Points on a hilly landscape, in no order, each with its height.
A ball rolls from a point to the lowest of its 3 nearest points, and stops where none of them is lower. Distance is the straight distance between rows; heights are no part of it.
K_190: [-11.4   3.5 -24.5  -9.5 -29.3  17.4  18.6   3.7]  (h 19.2)
K_151: [ 30.7   6.7  47.1   2.0  60.2 -19.5 -30.3 -28.6]  (h 34.4)
K_630: [  5.8  25.2  -3.9 -13.5  10.0   2.7   2.1  -0.9]  (h 17.6)
K_787: [ 19.2  -3.3  68.9 -15.0  53.2  -0.2 -21.5 -33.4]  (h 46.1)
K_324: [ 19.7   5.3  52.8 -11.0  50.6  -4.5 -24.3 -32.2]  (h 31.6)
K_374: [-11.0  14.3 -69.0   7.0 -40.3  31.8  15.1  14.0]  (h 34.3)
K_664: [ -1.3  -8.1  46.4 -28.3  12.9   6.7   3.3 -24.5]  (h 9.0)
K_187: [ -4.5  21.7 -19.0 -10.0   0.0  16.8   8.9   5.9]  (h 12.4)
K_481: [-21.4 -16.4   2.6 -13.5 -38.3   9.9  21.6  -0.1]  (h 35.8)
K_564: [ 22.1   9.8  32.3   4.6  57.4 -19.6 -24.9 -17.1]  (h 37.8)
K_290: [  7.8  18.4   7.5 -16.8  27.4  -3.3  -6.2  -3.3]  (h 23.0)
K_479: [-18.8 -65.6  46.2   0.8 -81.2 -17.0 -21.8  25.7]  (h 55.0)
K_562: [ -3.1   8.9  21.5 -22.3  10.7   6.8  10.8 -11.9]  (h 10.0)
K_183: [ 23.2  33.7 -27.8  16.9  48.6 -17.2 -17.4   8.3]  (h 39.7)
K_483: [-13.6 -16.3  51.8 -25.0  -7.4   8.0  12.4 -18.9]  (h 26.4)
K_792: [ -9.4 -16.7 -19.3  -3.8 -45.1  11.1  17.7   7.0]  (h 52.5)
K_601: [ 24.2  19.2 -45.6  67.9  66.3 -49.6  -7.0  -0.3]  (h 40.2)
K_770: [  6.3  36.9 -60.2   0.4   9.5   9.7   2.4  20.5]  (h 18.6)
K_768: [ 19.5  31.4 -27.4   9.0  42.7 -13.0  -8.9  10.5]  (h 44.1)
K_128: [-23.9 -46.4 -10.4  21.5 -83.0   4.3  -3.2  27.7]  (h 61.2)
K_618: [  4.6  25.8 -40.7  -5.5  -3.9  14.6   9.1  11.6]  (h 13.4)
K_474: [  7.5  42.7 -66.5   1.9  27.6  -0.2  -3.9  20.4]  (h 26.0)
K_512: [ 14.8  24.0   5.6  -0.8  47.7 -19.1 -12.7  -4.7]  (h 41.6)
K_879: [ -7.1   9.4 -36.7  -8.4 -26.4  21.5  19.6  15.9]  (h 7.5)
K_655: [ -2.1  25.6 -59.0  -2.5 -16.4  26.1  14.8  17.2]  (h 11.0)
K_146: [-17.5 -11.3 -34.6  -1.2 -47.1  17.8  21.1  11.6]  (h 32.2)
K_538: [ -6.3  13.4   2.3 -18.0   0.5  15.6  13.2  -3.8]  (h 5.2)
K_927: [ -7.1 -16.0  67.6 -29.2   4.1   8.8   6.8 -22.2]  (h 27.1)
K_434: [-20.0 -39.2  14.8  -0.6 -56.3   3.4  16.2  10.9]  (h 48.0)
K_713: [-25.3  -9.1 -65.1  15.7 -64.6  23.6  14.6  20.7]  (h 5.8)
K_534: [ 21.5  20.8  19.8   6.1  50.5 -16.3 -24.4 -11.3]  (h 44.2)
K_399: [-19.0 -31.1  42.7 -26.1 -26.2   7.4  19.6 -10.7]  (h 21.0)
K_894: [  9.1  13.4  34.4 -18.5  29.1   5.5   3.4 -14.7]  (h 11.8)
K_241: [-18.1 -23.4  -8.7   1.5 -59.1  11.0  12.3  13.7]  (h 60.2)
K_511: [-25.1 -29.1 -37.8  19.4 -73.6  12.6   9.6  21.9]  (h 29.9)
K_291: [ 12.2   5.6  48.4 -13.7  37.1  -1.9 -11.2 -24.6]  (h 19.3)
K_628: [ 24.4  19.7   4.8  23.3  64.3 -30.6 -22.9  -8.8]  (h 7.8)
K_794: [-12.9  -0.7  16.3 -24.2 -11.1   6.1  18.7  -8.0]  (h 10.1)
K_59: [-20.3 -54.6  12.2   8.6 -79.9  -6.7  -9.9  27.0]  (h 52.8)
K_669: [  7.1  33.3 -30.3  -5.0  10.2   7.3   5.3  12.7]  (h 14.2)
K_266: [ 25.2  14.2 -30.5  57.8  65.5 -47.6 -17.4  -2.9]  (h 33.9)
K_890: [ 16.1  39.3 -44.2  14.2  44.6 -12.8 -10.0  16.2]  (h 46.8)
K_115: [ 23.9  20.3 -16.3  29.7  59.8 -32.4 -14.8   1.0]  (h 27.4)
K_592: [  8.7  18.0  20.3 -10.6  33.9   0.8 -11.1 -10.7]  (h 15.8)
K_903: [ 33.4  -7.5  79.9  -7.6  56.1  -8.3 -33.9 -45.0]  (h 66.6)
K_132: [-24.1 -34.8 -19.6  14.7 -71.2   8.9  14.0  16.8]  (h 57.9)
K_475: [ 31.4   2.2  31.4  18.4  61.5 -32.7 -31.2 -21.8]  (h 22.7)
K_163: [-19.2 -52.2  63.4 -24.3 -37.0   1.8   8.0  -9.5]  (h 17.3)
K_168: [-24.6  -7.5 -73.1  23.7 -67.5  31.8  11.4  26.1]  (h 36.9)
K_172: [ -9.1  -6.8  38.5 -24.1  -1.8  14.2  13.7 -10.5]  (h 11.2)
K_21: [-19.6 -26.0  20.7 -16.7 -34.1   6.9  22.2  -1.7]  (h 34.2)
K_80: [-20.8 -52.4  23.2   0.1 -70.6  -5.8   1.7  18.0]  (h 50.5)
K_305: [ 26.6  11.4  -6.7  45.2  65.7 -37.3 -16.5 -14.0]  (h 24.3)
K_657: [-25.9  -9.9 -47.9   6.1 -54.5  29.5  17.2  16.7]  (h 21.9)
K_131: [ 18.3  32.5 -44.2  30.4  54.0 -27.7 -15.6  10.3]  (h 50.7)
K_313: [ 14.5  34.4 -15.1  -0.8  34.6  -8.0 -10.9   1.9]  (h 48.4)
K_817: [-24.5 -51.4  35.8 -11.3 -47.9  -3.1  12.1   5.4]  (h 41.7)
K_594: [ -1.4 -12.8  79.0 -30.0  20.9  10.2  -4.6 -34.8]  (h 39.5)
K_419: [ -9.6   7.9 -53.8   1.0 -42.9  23.9  19.2  11.1]  (h 13.3)

Where does a ball stop that starts at each point below?
K_481: K_163
K_618: K_879
K_669: K_538
K_291: K_538
K_290: K_538
K_266: K_628
